Each row is a point on a landscape with many valleys, with its height.
From any point a ball rolls to the lowest of the 2 points nearest to it. It stops when none of these is lower. Distance is the straight distance between rows; heights are no part of it.
<302>: -6	-9	9	-10	12	-13	23	-42	-9	43	-20	-7	25	-34	42	50	44	28	42	21	13	-35	3	-30	0	2	9	21	-2	23	-23	7	-14	-28	-5	26	-13	-14	28	1	-34	-17	38	-19	15	-38	18	11	-53	11	-26	-11	-2	-32	39	1	-23	3	10	-65	-49	-40	-12	0	-15	-13	23	35	-54	34  (h 427)
<295>: 14	2	13	-13	-10	-11	8	6	-3	9	-22	0	7	-31	50	3	1	23	36	5	2	-31	11	-39	-21	13	31	5	11	3	3	-13	-49	-22	-18	42	-30	-39	15	-19	-24	4	33	0	9	-65	2	-3	-67	6	1	-12	-14	-48	59	-6	-36	2	-22	-51	-59	6	-9	-37	-31	-29	10	35	-58	-11  (h 476)
<5>: 19	20	-32	-7	19	34	-30	26	-27	5	1	18	-21	3	7	1	-17	-9	13	-3	39	0	-8	20	-3	-15	14	0	21	-8	9	-4	-31	31	-4	-25	4	10	6	24	32	22	1	2	-16	11	-8	4	8	-3	-2	9	23	9	37	-15	25	-16	-6	-12	-24	-26	2	10	-29	-16	16	11	-24	-7  (h 347)
<639>: -39	-9	19	27	-13	-36	58	-60	5	52	-14	-24	56	-6	32	51	47	34	42	19	-18	12	22	-46	8	22	-22	30	-15	31	-26	-9	1	-43	-9	41	7	-5	19	-9	-39	-30	19	-11	27	-37	24	57	-55	21	-46	-16	-38	-33	-35	15	-37	6	18	-26	-15	-31	-25	3	-3	27	-35	14	-5	62  (h 302)
<613>: 41	13	42	-23	9	-41	22	-28	56	-88	-15	-25	-43	-12	-50	-97	-51	-52	-82	17	-24	-18	-37	-20	-4	33	1	-21	6	1	-9	39	15	-13	42	2	-11	-31	-70	-71	-28	-19	-32	-8	34	-12	1	-40	-15	23	32	9	-21	-3	-20	16	-23	22	7	38	50	46	59	-15	78	22	-34	10	43	-16  (h 239)
<566>: -29	-4	14	21	-10	-25	53	-43	0	50	-13	-7	41	-13	39	50	38	36	55	14	-11	3	26	-39	-5	17	-4	24	-10	33	-27	-10	-13	-36	-22	43	-3	-15	30	-4	-26	-16	30	-12	25	-52	31	52	-56	18	-37	-28	-38	-47	-17	4	-20	5	3	-39	-25	-34	-22	-13	-9	5	-14	16	-32	38  (h 342)
<802>: -8	-26	9	-22	-15	-31	-9	-9	31	-78	-3	-31	-7	-23	-40	-38	6	-66	-86	11	-42	-3	-6	7	13	-4	-14	-11	-49	-20	-5	34	65	2	41	-38	2	9	-36	-9	-4	22	-49	-11	-15	40	-7	-68	17	-13	24	4	25	31	-29	5	3	29	39	53	49	39	35	2	84	-1	18	1	77	-56  (h 464)
<329>: 2	-18	22	-14	18	-18	19	-21	33	-24	-20	-15	-6	-3	-9	-43	12	3	-40	-2	-15	-15	-23	2	14	32	4	-3	2	11	8	30	38	-10	16	10	-15	-5	-23	-14	-28	3	2	-7	-6	-7	-9	-48	-9	-36	-3	13	-1	6	10	9	-64	5	18	11	18	26	-9	6	31	-5	7	22	8	-7  (h 407)
<191>: 12	31	-56	-33	-6	35	-55	50	-62	-6	20	22	3	2	-18	21	-1	-49	-13	-24	25	31	-11	33	-1	-66	-6	-7	14	-33	2	-22	-16	21	25	-91	56	23	11	27	82	23	-26	17	-33	36	-48	-26	36	-6	-2	18	72	16	22	-57	57	18	4	31	3	-26	45	29	-7	-23	1	-22	30	-9  (h 584)
<710>: 7	34	-24	21	4	40	-15	20	-34	42	3	20	-23	16	15	33	-22	17	51	8	31	-2	20	30	-2	-23	7	9	9	15	-5	-25	-45	30	-30	0	3	2	25	13	13	6	18	4	19	-3	27	41	-4	16	-9	-13	-18	-26	11	-3	48	-6	-17	-30	-14	-22	-17	10	-50	2	15	-19	-53	-2  (h 149)
<619>: 18	36	-51	-14	21	41	-44	33	-44	39	9	18	-13	3	-2	25	-3	-14	12	-10	45	7	1	49	19	-63	-11	1	1	-11	-3	-29	-16	30	6	-58	38	31	34	35	46	9	-6	9	-13	42	-4	-8	19	10	-11	10	48	12	30	-41	57	5	15	-6	-10	-30	14	32	-34	-13	18	-16	-13	15  (h 629)
<147>: -16	-19	14	-11	8	-29	34	-63	6	41	-20	-16	35	-35	37	45	56	36	27	17	2	-28	-9	-41	11	10	5	26	-11	29	-19	21	17	-34	3	23	-1	-10	23	-3	-46	-29	38	-23	18	-31	14	3	-44	-6	-43	-5	-1	-22	26	7	-52	6	24	-52	-33	-38	-21	9	1	-4	12	35	-31	50  (h 455)
<479>: 8	-8	17	-15	7	-17	20	-10	8	12	-24	-7	10	-28	36	0	21	30	19	0	-1	-29	-4	-38	-10	17	26	6	8	14	3	5	-17	-28	-11	35	-24	-31	9	-19	-34	-3	38	-5	3	-56	4	-15	-54	-7	-14	-1	-12	-34	52	-7	-56	2	-6	-45	-45	1	-18	-23	-15	-25	11	37	-48	4  (h 504)
<621>: 7	6	-18	2	7	25	-21	32	-8	-33	29	31	-36	19	-30	-18	-46	-29	-17	-15	-3	34	-18	8	-30	0	17	-20	18	-16	18	19	-24	21	9	-15	9	-8	-21	16	40	8	-4	18	-5	14	-13	30	61	2	12	8	0	33	-22	13	32	-36	-36	27	2	-6	3	-9	2	-2	-22	-16	31	-19  (h 445)
<824>: -18	-16	28	-12	-2	-40	56	-59	24	31	-27	-29	27	-21	30	18	54	44	13	13	-16	-15	-5	-49	14	25	-3	26	-3	31	-10	28	25	-46	10	31	3	-12	5	-23	-55	-34	26	-17	23	-35	12	-15	-63	-13	-38	7	-23	-31	15	13	-89	18	23	-32	-12	6	-25	9	14	14	-12	33	-11	48  (h 481)
<55>: -10	-2	13	2	-8	-19	33	-28	-16	39	-24	-1	27	-32	54	49	29	29	59	21	3	-25	20	-38	-16	2	12	21	-4	27	-22	-8	-28	-35	-9	37	-16	-29	35	-8	-30	-16	39	-16	23	-64	23	29	-67	21	-23	-23	-22	-55	31	-5	-18	11	-1	-63	-51	-30	-17	-23	-17	-13	10	29	-59	21  (h 393)
<428>: 22	35	-20	30	-24	-4	-6	28	-9	4	29	28	-9	25	-4	-38	-42	9	47	-23	-8	32	29	-20	-42	30	22	-15	8	7	7	-28	-39	31	-23	50	-17	-18	-2	-4	38	30	0	26	21	-36	9	53	-19	15	17	-21	-51	-24	-13	9	25	-6	-67	17	-6	13	-12	-49	-29	-24	-31	-23	-30	-14  (h 208)
<341>: -9	-12	-2	5	18	16	-2	13	8	0	7	18	-5	11	-7	-5	0	6	-8	-6	10	10	-13	26	0	0	-4	-6	6	-6	14	14	8	9	-10	-9	-3	12	2	21	11	6	9	4	-21	20	-7	2	34	-20	-3	17	13	27	-3	4	0	-24	3	8	1	-12	-15	8	-8	-2	8	0	7	-5  (h 469)
<213>: 10	-2	-8	-17	25	7	-11	-10	-3	17	-7	5	6	-19	10	7	25	7	10	-1	29	-21	-14	15	8	-4	1	2	9	2	1	4	10	10	-4	-13	-11	13	13	15	1	4	14	-14	-22	4	-11	-25	-11	-21	-14	10	35	7	44	-17	-4	-1	23	-28	-30	-34	-4	14	-11	-21	32	22	-35	10  (h 703)
<783>: 24	4	5	-6	10	-6	0	24	3	-33	10	15	-22	9	-1	-52	-36	-5	-2	-17	3	11	-20	-22	-29	42	36	-17	26	-4	13	10	-29	11	-1	33	-23	-27	-24	-11	10	25	13	11	4	-29	-15	16	-8	3	10	-3	-24	-5	13	10	-17	-18	-36	14	-20	3	3	-35	-8	-18	-25	10	-11	-17  (h 356)
<531>: 17	36	-33	12	5	41	-30	35	-35	20	3	20	-31	14	7	11	-34	2	37	5	35	2	9	22	-7	-20	16	6	16	2	5	-21	-49	41	-14	-14	2	3	13	20	29	21	9	8	5	-1	10	29	1	14	-3	-3	-5	-12	30	-5	46	-13	-25	-15	-20	-14	-9	5	-50	-4	9	-9	-42	-8  (h 260)
<766>: -28	-20	-21	-18	-35	17	-29	33	-16	-28	32	12	21	-5	-26	23	16	-47	-43	-17	-29	29	3	34	-1	-63	-17	-16	-14	-44	8	13	27	6	-2	-73	26	22	-4	21	56	12	-22	13	-51	64	-36	-35	82	-19	20	12	60	39	-36	-22	47	0	4	53	27	7	35	17	32	-9	28	-34	87	-21  (h 555)
<657>: -2	15	-44	-33	-14	26	-38	39	-50	-21	31	22	12	-5	-24	20	6	-59	-25	-21	6	33	-12	33	-9	-58	-4	-15	12	-38	4	1	-6	18	17	-87	48	20	1	25	78	23	-24	11	-41	43	-54	-28	54	-17	2	23	70	16	3	-50	56	18	3	40	13	-21	54	29	11	-26	12	-24	52	-17  (h 563)
<371>: 34	29	-24	-16	21	14	-42	28	-46	10	-28	3	-27	-26	43	1	-16	-9	25	6	48	-37	4	0	2	-10	18	8	13	-17	-1	-32	-58	19	7	-16	-18	-3	8	1	10	20	-6	-11	-7	-15	-13	-12	-47	18	7	-12	27	-17	81	-18	15	-5	-4	-35	-69	-17	8	-2	-45	-16	20	23	-51	0  (h 448)
<131>: -15	6	-15	17	19	33	-5	-4	-4	48	15	14	-4	12	-2	47	-1	25	29	2	23	7	9	32	16	-30	-18	7	0	9	-3	-9	-1	17	-25	-12	14	30	28	34	7	-14	19	3	1	28	17	29	32	3	-15	7	8	12	-10	-3	36	-18	13	-18	1	-28	-13	27	-34	10	18	-14	-18	15  (h 678)
<411>: -43	-10	9	43	2	10	2	-28	10	58	18	-13	25	22	-7	80	3	48	41	-1	-7	20	27	3	30	-18	-31	16	-17	18	-9	-32	11	-3	-39	13	26	37	29	26	-30	-44	13	5	21	15	27	64	39	22	-22	-10	-17	10	-56	22	26	-22	25	-10	25	-21	-20	25	-39	50	-6	-31	7	37  (h 256)
<615>: -2	25	-29	13	23	48	-20	-1	-21	60	16	17	-14	6	5	58	-1	18	37	1	36	0	17	40	26	-55	-15	10	-3	13	-13	-22	-9	21	-23	-29	31	36	44	32	20	-20	22	3	15	35	28	27	29	19	-16	-1	19	8	-3	-13	64	-3	22	-28	2	-33	3	35	-44	6	27	-24	-31	27  (h 663)
<291>: -12	-5	-25	-14	-11	30	-34	30	-20	-34	27	20	4	-5	-26	4	-2	-45	-35	-15	-9	30	-8	33	-11	-42	-3	-12	6	-34	12	21	10	14	8	-63	25	19	-7	27	57	14	-18	12	-38	47	-35	-18	74	-20	13	17	53	40	-18	-19	44	-11	-2	39	12	-10	29	16	24	-13	13	-17	63	-20  (h 532)
<103>: -26	-29	21	29	0	6	5	10	18	13	13	-4	8	43	-29	9	-5	17	-16	-6	-8	22	2	22	9	6	-36	-13	-4	-13	21	-15	17	-14	-1	13	6	10	4	14	-21	-19	-8	16	-11	34	15	18	51	7	12	18	-9	41	-53	16	-5	-29	-3	24	40	25	-33	6	-3	40	-12	-35	37	6  (h 180)
<31>: 33	29	-39	-20	28	28	-47	33	-47	10	-17	9	-20	-14	16	-2	-7	-17	12	-4	54	-14	-7	19	6	-23	10	2	12	-17	3	-27	-39	32	10	-39	2	12	13	18	28	24	-14	-6	-18	9	-17	-13	-21	13	1	2	39	1	64	-33	32	-4	3	-19	-47	-31	12	14	-38	-17	13	18	-36	1  (h 401)
<273>: 8	-13	20	-17	16	-22	5	-21	46	-57	-20	-23	-22	-12	-25	-64	-2	-29	-67	0	-24	-15	-22	2	14	30	7	-3	-10	7	0	38	49	-7	32	-2	-10	-7	-39	-23	-17	7	-20	-11	3	1	-10	-63	-3	-28	9	9	9	15	-1	7	-48	17	26	27	38	37	16	1	57	-1	7	21	30	-27  (h 443)
<12>: 20	47	-27	48	-50	9	-7	22	-13	20	31	30	6	23	3	-25	-29	17	66	-25	-17	27	59	-13	-38	18	20	-5	-1	23	3	-40	-26	35	-47	57	-11	-12	15	-14	43	27	-11	22	34	-36	21	55	-29	9	20	-33	-62	-31	-23	6	44	10	-72	7	-3	24	-24	-51	-28	-27	-27	-32	-38	-18  (h 295)
<425>: -21	22	-10	56	-13	31	-2	-8	-6	56	36	10	1	34	-17	48	-14	35	60	-20	-31	31	45	11	1	-12	-14	-1	-7	33	2	-46	-8	12	-62	30	24	23	21	3	2	-14	1	19	26	-8	37	71	20	8	-5	-19	-52	-19	-59	17	55	-16	-14	-3	22	8	-30	-2	-42	28	-11	-52	-23	8  (h 364)
<517>: 25	20	-17	-7	14	11	-21	15	-37	27	-32	2	-14	-26	45	19	-5	6	39	16	42	-41	11	0	0	-14	14	14	9	-6	-6	-24	-52	6	-2	0	-24	-8	21	3	-6	8	13	-14	4	-21	6	1	-50	24	3	-17	13	-27	68	-12	14	-2	-6	-53	-59	-20	0	-7	-45	-20	26	25	-66	2  (h 478)
<192>: 43	9	-2	-28	0	-4	-25	39	-17	-63	9	15	-38	-9	15	-52	-60	-16	1	-15	9	-4	-23	-54	-41	36	67	-20	32	-10	6	10	-52	25	4	24	-31	-34	-34	-12	21	21	0	8	5	-39	-39	18	-4	17	23	-10	-19	-12	46	12	-2	-6	-41	9	-39	-3	29	-45	-17	-19	-38	23	-20	-25  (h 252)
<380>: 38	12	22	-40	26	-35	5	-29	53	-95	-9	-20	-51	-29	-33	-91	-40	-52	-87	-5	-20	-18	-34	-29	1	32	27	-8	-4	12	-14	52	25	-9	36	-1	-1	-35	-64	-55	-14	-9	-26	-6	31	-24	-10	-57	-11	2	25	-6	-11	-3	1	11	-34	25	16	31	36	38	60	-16	74	6	-15	32	40	-34  (h 321)
<681>: -1	-6	-10	-5	-7	26	-29	33	-8	-49	37	31	-25	8	-37	-12	-38	-48	-40	-17	-18	31	-20	13	-25	-23	4	-17	7	-31	13	28	-4	7	22	-39	23	-3	-28	12	41	-6	-16	18	-10	38	-17	13	94	5	24	7	17	54	-40	11	46	-33	-31	43	12	2	15	-5	29	9	-18	-25	76	-24  (h 503)
<433>: -8	-21	20	-11	16	-18	31	-37	28	11	-21	-17	14	-10	10	-7	41	29	-12	4	-8	-24	-20	-10	18	24	-4	12	-3	21	0	27	42	-22	10	17	-9	5	-3	-9	-35	-10	16	-14	-3	-12	-4	-34	-25	-34	-21	8	2	-4	15	12	-71	5	27	-17	0	5	-23	16	19	-2	12	28	-10	15  (h 368)
<309>: -37	-16	14	30	7	-3	23	-34	12	53	5	-10	33	20	5	61	20	43	30	7	0	14	15	-5	26	3	-26	22	-13	14	-8	-15	17	-10	-23	16	12	25	23	22	-31	-33	17	-6	14	10	19	47	14	7	-26	-5	-12	7	-44	18	-2	-18	20	-17	10	-29	-27	25	-23	35	-7	-7	-1	39  (h 192)
<311>: 8	47	-20	35	-22	36	-16	14	-54	49	-10	19	-15	9	38	48	-15	17	71	21	22	-20	37	28	-6	-26	13	17	1	26	-14	-43	-52	25	-31	5	-4	-9	30	-1	4	4	13	-4	40	-21	38	45	-31	35	-5	-41	-37	-54	21	-2	65	20	-26	-48	-21	-19	-9	1	-55	2	16	-22	-68	-2  (h 279)
<784>: 11	13	5	7	-23	-6	4	20	-13	12	-17	5	10	-16	48	5	-15	22	52	13	10	-18	24	-25	-29	11	27	7	10	1	-5	-30	-61	-4	-20	41	-33	-34	19	-9	-7	17	25	2	14	-61	4	21	-64	15	9	-25	-29	-52	49	-6	-3	3	-35	-40	-51	1	-11	-42	-39	-27	4	19	-64	-19  (h 444)
<162>: -26	-43	14	-11	-17	-25	5	-2	21	-22	-2	-20	25	0	-11	8	41	-9	-44	8	-29	-7	-1	29	34	-19	-34	-10	-46	-15	2	20	79	7	12	-34	3	32	-6	17	-5	8	-30	-5	-45	59	-20	-62	27	-43	3	10	42	33	-16	1	-6	24	48	31	41	17	3	21	38	-2	35	-5	46	-15  (h 382)
<60>: -10	-9	-16	-1	6	27	-20	24	0	-10	17	19	-6	7	-19	-3	-5	-18	-22	-9	4	22	-8	36	-1	-27	-8	-11	6	-14	18	16	6	14	0	-35	13	18	0	30	36	7	-2	9	-30	36	-20	-6	57	-17	6	19	34	42	-12	-5	25	-21	1	21	10	-12	3	13	5	-4	14	-8	35	-11  (h 501)
<137>: 5	31	-45	-3	20	51	-33	15	-33	51	19	17	-8	2	-6	48	1	2	20	-11	38	10	15	53	24	-75	-20	4	-5	-3	-11	-27	-5	22	-9	-52	47	44	46	38	40	-8	12	15	-6	49	11	5	37	9	-10	11	43	16	6	-30	64	5	25	-6	6	-26	14	38	-36	-2	25	-29	-16	26  (h 646)
<548>: 19	14	-5	12	1	-9	2	24	-2	-18	20	25	-23	30	-13	-44	-45	-2	12	-22	-8	33	-7	-18	-32	38	22	-23	19	-1	13	-6	-31	19	-6	38	-20	-20	-16	-3	22	22	5	19	7	-22	-2	36	4	11	10	-8	-35	-1	-10	14	7	-25	-52	23	-7	5	-9	-39	-14	-15	-34	-15	-10	-12  (h 314)
<282>: 8	-9	15	1	15	-10	16	5	15	-17	0	6	-12	12	-5	-42	-14	8	-15	-12	-4	8	-20	-4	-10	43	17	-15	22	-2	13	13	-4	-5	-1	29	-21	-16	-20	-11	-5	14	17	4	1	-18	-4	0	-6	-11	1	7	-17	3	2	9	-37	-16	-19	12	-4	8	-14	-19	3	-11	-13	7	-2	-6  (h 405)
<754>: 41	14	-11	-24	-12	3	-37	49	-34	-52	-1	8	-38	-17	31	-34	-66	-12	18	-1	20	-15	-4	-56	-39	26	61	-10	31	-18	6	-10	-74	34	1	18	-35	-27	-30	-9	21	24	-5	5	11	-42	-41	21	-23	19	30	-17	-18	-20	64	10	5	-8	-45	-1	-53	3	33	-40	-38	-15	-27	26	-34	-26  (h 122)
<289>: -44	-9	19	35	-5	-27	38	-57	6	54	-10	-23	51	7	18	69	38	36	38	17	-12	12	20	-32	24	15	-28	33	-17	24	-22	-11	11	-30	-16	31	14	11	19	10	-43	-37	16	-12	24	-10	20	61	-17	21	-40	-15	-28	-8	-48	25	-19	-8	25	-21	-1	-39	-25	23	-15	39	-22	0	3	64  (h 259)
<422>: 28	6	-10	-32	27	6	-38	8	-14	-13	-16	-2	-10	-34	15	-18	12	-15	0	-8	25	-32	-18	-1	1	2	24	-4	22	-5	7	1	-11	17	-2	-20	-16	3	-8	0	9	21	-4	-11	-30	-13	-34	-42	-19	-18	-3	6	38	-2	73	-22	-11	0	14	-26	-44	-24	14	3	-14	-27	30	36	-36	-7  (h 716)
<173>: 19	18	-17	7	-1	9	-14	34	-12	-27	33	30	-38	30	-26	-32	-58	-20	8	-19	-3	36	-7	-11	-38	22	24	-23	22	-3	15	1	-36	28	2	17	-3	-15	-23	9	37	15	-1	24	6	-7	-9	47	32	10	12	-3	-27	12	-16	17	30	-29	-52	27	-1	-1	0	-29	-12	-8	-37	-20	2	-18  (h 378)
<423>: -4	-13	26	-20	5	-28	43	-33	20	19	-22	-16	14	-23	31	-2	41	39	10	1	-14	-19	-8	-47	-4	25	16	14	6	26	1	19	4	-44	-2	38	-12	-29	7	-28	-45	-16	37	-9	11	-54	10	-21	-61	-15	-30	4	-24	-40	30	2	-87	15	2	-39	-25	12	-24	-11	5	-8	-4	38	-30	23  (h 502)
<106>: 14	-9	45	-1	-6	-28	52	-31	45	-19	-32	-38	0	19	-33	-69	-4	0	-39	18	-21	-11	-17	-11	0	49	-15	-18	24	4	5	8	14	-38	32	30	-24	-19	-40	-61	-44	-18	-30	-9	11	-13	13	-31	-38	-4	16	29	-31	-11	-24	10	-74	19	4	21	51	69	10	-3	42	22	-23	-2	17	22  (h 214)
<591>: 28	-1	42	-10	8	-32	32	-18	45	-52	-24	-25	-25	8	-40	-86	-27	-25	-65	10	-22	-7	-31	-6	-3	46	0	-22	16	0	4	23	11	-22	35	18	-20	-29	-53	-57	-32	-8	-22	-3	17	-8	4	-35	-16	4	20	15	-21	0	-22	15	-50	12	1	37	45	51	27	-13	54	15	-25	1	27	-1  (h 115)
<4>: 12	26	-5	24	-38	-1	7	21	-20	21	-4	14	14	-1	44	-1	-16	24	66	6	1	-2	43	-15	-34	13	25	10	9	13	-2	-41	-54	10	-30	46	-30	-30	20	-10	11	22	18	9	23	-62	13	37	-58	15	12	-30	-43	-59	24	-7	16	16	-48	-28	-37	3	-15	-45	-38	-25	-5	2	-61	-23  (h 406)
<318>: -27	-37	26	18	-12	5	-6	20	14	-15	6	-9	5	37	-34	-2	-4	-2	-42	3	-8	12	-4	28	12	-2	-37	-13	-11	-27	19	-3	28	-15	9	-2	9	4	-4	7	-19	-12	-18	16	-21	50	10	-1	64	7	25	19	-4	53	-53	12	-1	-22	-3	35	49	34	-20	4	21	39	-15	-40	61	-3  (h 248)
<816>: -4	-8	8	10	15	2	14	7	16	2	4	12	-4	22	-9	-18	-8	11	-3	-9	2	15	-12	9	-6	26	2	-9	14	-2	14	4	-4	1	-8	25	-10	-5	-5	6	-5	7	13	5	-9	-4	3	16	8	-6	-1	9	-10	11	-10	7	-17	-24	-14	5	0	2	-26	-8	-7	2	-7	-3	0	-3  (h 436)
<768>: -9	-19	30	11	2	-29	57	-27	25	21	-14	-21	26	21	0	-19	24	32	-2	5	-14	6	-6	-23	1	47	-17	1	11	8	8	1	10	-40	5	44	-10	-6	-6	-28	-42	-12	1	-7	7	-23	12	3	-44	-8	-11	14	-32	-18	-28	10	-71	7	2	2	15	31	-27	0	9	20	-31	4	-2	31  (h 301)
<470>: 3	-14	41	9	-5	-27	61	-31	39	2	-25	-38	16	25	-18	-49	15	19	-18	13	-12	-2	-9	-17	0	48	-19	-10	23	4	10	1	11	-45	22	41	-21	-11	-22	-52	-44	-21	-23	-9	8	-15	12	-16	-46	-5	5	28	-33	-15	-31	9	-75	16	-2	11	41	60	-7	0	29	26	-32	-2	7	33  (h 258)
<494>: -16	-26	28	9	11	-20	47	-27	25	17	-14	-14	18	16	2	-5	28	33	-5	4	-7	-4	-15	-6	12	34	-15	8	6	10	6	11	21	-29	4	31	-10	3	-5	-9	-37	-13	13	-11	2	-7	3	-3	-24	-18	-17	12	-16	-3	-12	14	-61	-2	10	-3	7	12	-30	8	6	11	-12	11	-4	20  (h 333)
<322>: -22	-49	32	10	-29	-11	-3	18	19	-37	-9	-28	11	22	-26	-7	14	-10	-61	22	-10	-10	-4	25	29	-9	-39	-3	-28	-31	8	6	55	-14	25	-18	1	7	-3	0	-34	-7	-34	1	-31	67	13	-35	56	2	29	17	11	54	-45	9	-4	5	21	41	61	50	-8	17	49	35	-2	-34	72	-16  (h 311)
<580>: 10	-5	5	-39	7	-34	-13	-24	45	-95	3	-30	-29	-37	-40	-61	-10	-75	-94	0	-38	-4	-15	-14	2	14	6	-7	-40	-2	-13	47	57	3	45	-32	9	-5	-52	-20	6	17	-48	-20	7	11	-18	-70	3	-13	23	-4	19	13	-17	5	1	37	38	45	44	30	57	-5	90	-9	8	25	64	-66  (h 430)
<587>: -15	-23	-8	-9	-29	17	-34	32	-6	-59	30	19	-4	-4	-40	-5	-9	-63	-62	-10	-32	22	-9	16	-18	-34	-6	-11	-17	-53	8	29	20	-6	25	-54	22	-1	-24	5	33	4	-26	11	-19	59	-15	-15	99	8	30	0	31	56	-56	4	46	-14	-19	56	23	16	23	-1	55	12	-4	-34	113	-32  (h 544)
<215>: -14	-27	15	-16	8	-25	19	-39	30	9	-16	-17	21	-14	5	1	50	23	-17	4	-11	-26	-13	0	35	10	-19	10	-19	16	-4	25	70	-9	10	-7	-4	24	-3	5	-28	-12	1	-20	-13	13	-13	-50	-11	-49	-16	8	23	13	23	7	-51	17	45	-8	10	-5	-13	26	24	-6	25	27	-6	13  (h 397)
<805>: -34	-23	14	31	8	5	13	-5	20	35	10	-1	15	38	-11	30	6	35	5	-4	-4	20	5	15	19	2	-34	4	-3	0	11	-13	18	-10	-12	13	10	21	14	19	-19	-23	6	8	-5	22	15	34	31	0	-5	11	-11	27	-43	15	-1	-23	6	4	23	2	-34	14	-19	35	-10	-21	15	15  (h 82)
<588>: 31	7	13	-43	17	-33	-6	-32	55	-110	3	-22	-46	-41	-40	-78	-35	-75	-95	0	-25	-17	-29	-29	-1	18	15	-4	-29	5	-21	56	38	-2	43	-19	10	-22	-62	-44	-5	-3	-41	-16	29	-2	-12	-57	1	12	30	-12	0	7	-16	11	-1	33	23	38	37	32	71	-11	94	6	-17	28	60	-57  (h 383)
<670>: -22	-36	14	-11	3	-23	16	-23	25	0	-7	-16	26	-5	-1	7	49	16	-24	5	-13	-14	-12	19	35	-5	-30	0	-28	-1	-3	22	77	0	11	-17	-1	31	-4	13	-16	-5	-10	-16	-32	37	-18	-53	15	-46	-10	10	34	27	4	7	-28	17	51	7	24	-5	-3	29	27	-6	27	11	12	4  (h 411)
<550>: -30	-36	-2	-4	-33	7	-29	34	0	-42	21	2	15	1	-29	11	13	-40	-54	-6	-31	13	3	29	5	-45	-24	-12	-29	-45	10	16	41	-3	6	-54	15	14	-6	14	21	4	-23	12	-42	77	-12	-34	88	-7	26	7	41	54	-51	-5	31	-7	5	53	38	28	11	10	42	13	17	-37	98	-25  (h 569)
<257>: 9	40	-16	43	-50	3	6	17	-17	29	15	28	22	10	30	-2	-14	26	71	-6	-9	13	55	-10	-37	12	18	10	-1	23	-4	-44	-33	19	-49	52	-16	-21	24	-11	26	20	2	13	30	-54	23	49	-47	12	13	-40	-59	-54	-6	-3	36	16	-58	-17	-18	9	-22	-47	-30	-22	-14	-13	-52	-19  (h 358)
<70>: 9	8	-3	-5	15	5	-3	-11	-25	37	-21	3	5	-23	42	34	16	17	45	18	35	-37	7	-3	-1	-6	8	16	9	6	-15	-11	-31	-6	-7	10	-21	-11	28	3	-13	-2	27	-18	7	-28	17	5	-45	18	-11	-16	6	-31	51	-9	3	-1	2	-58	-52	-35	-9	-2	-31	-19	32	26	-64	16  (h 463)
<19>: -14	-8	-4	3	24	11	6	-22	0	43	1	9	13	-1	12	39	26	28	22	6	28	-7	-5	19	21	-12	-16	10	-4	7	-7	5	18	10	-12	-8	-1	25	28	30	-4	-13	23	-11	-9	17	6	7	10	-7	-19	6	20	12	9	-5	11	-9	25	-29	-11	-39	-12	25	-20	-4	26	6	-25	23  (h 691)
<312>: 25	34	-55	-30	10	31	-57	43	-63	7	3	17	-3	-2	-5	12	0	-42	-6	-18	43	17	-12	31	5	-51	-2	-6	12	-29	6	-30	-20	30	25	-77	41	23	16	26	63	26	-27	7	-27	29	-36	-25	10	2	-6	17	66	11	40	-54	49	18	12	13	-14	-35	32	24	-22	-18	2	-8	0	-1  (h 605)
<18>: -29	-50	22	-4	-33	-28	-1	6	25	-45	-12	-38	16	7	-22	-3	28	-21	-64	26	-28	-18	4	22	35	-18	-35	-5	-50	-27	-2	15	77	-6	30	-30	-4	22	-9	6	-25	10	-46	-5	-39	66	5	-64	33	-19	22	10	23	39	-34	1	-11	26	43	47	64	52	4	20	61	16	17	-16	69	-30  (h 349)
<524>: -36	10	2	49	-4	21	-1	-27	-3	66	25	-2	11	21	-6	79	-4	41	60	-5	-17	22	37	10	23	-23	-17	12	-12	33	-13	-39	-2	1	-54	15	31	31	30	13	-18	-33	16	7	32	-1	36	73	27	17	-18	-20	-36	-11	-61	23	47	-15	12	-16	20	-18	-19	17	-45	41	-1	-38	-12	29  (h 306)

Two balls start at each pair of points below. Name the first point that both come to, or write none.
<70> and <4>: none
<580> and <215>: <591>
<681> and <162>: none

Call two points neighbours if one is among the 2 nearest of the other. Go from one point of each pair to the other, from neighbour to neighbour, staying as low as possible. Name the highest point that can't be avoided.
<428> and <710>: <479>
<548> and <754>: <783>
<591> and <309>: <670>
<710> and <591>: <517>

For each start below, name every point that the ball comes to, in order.
<816>: <282> > <783> > <548>
<802>: <18> > <322> > <318> > <103> > <805>
<670>: <162> > <18> > <322> > <318> > <103> > <805>
<619>: <312> > <191> > <657> > <291> > <60> > <341> > <816> > <282> > <783> > <548>
<517>: <371> > <31> > <5> > <531> > <710>
<329>: <433> > <494> > <768> > <470> > <106> > <591>
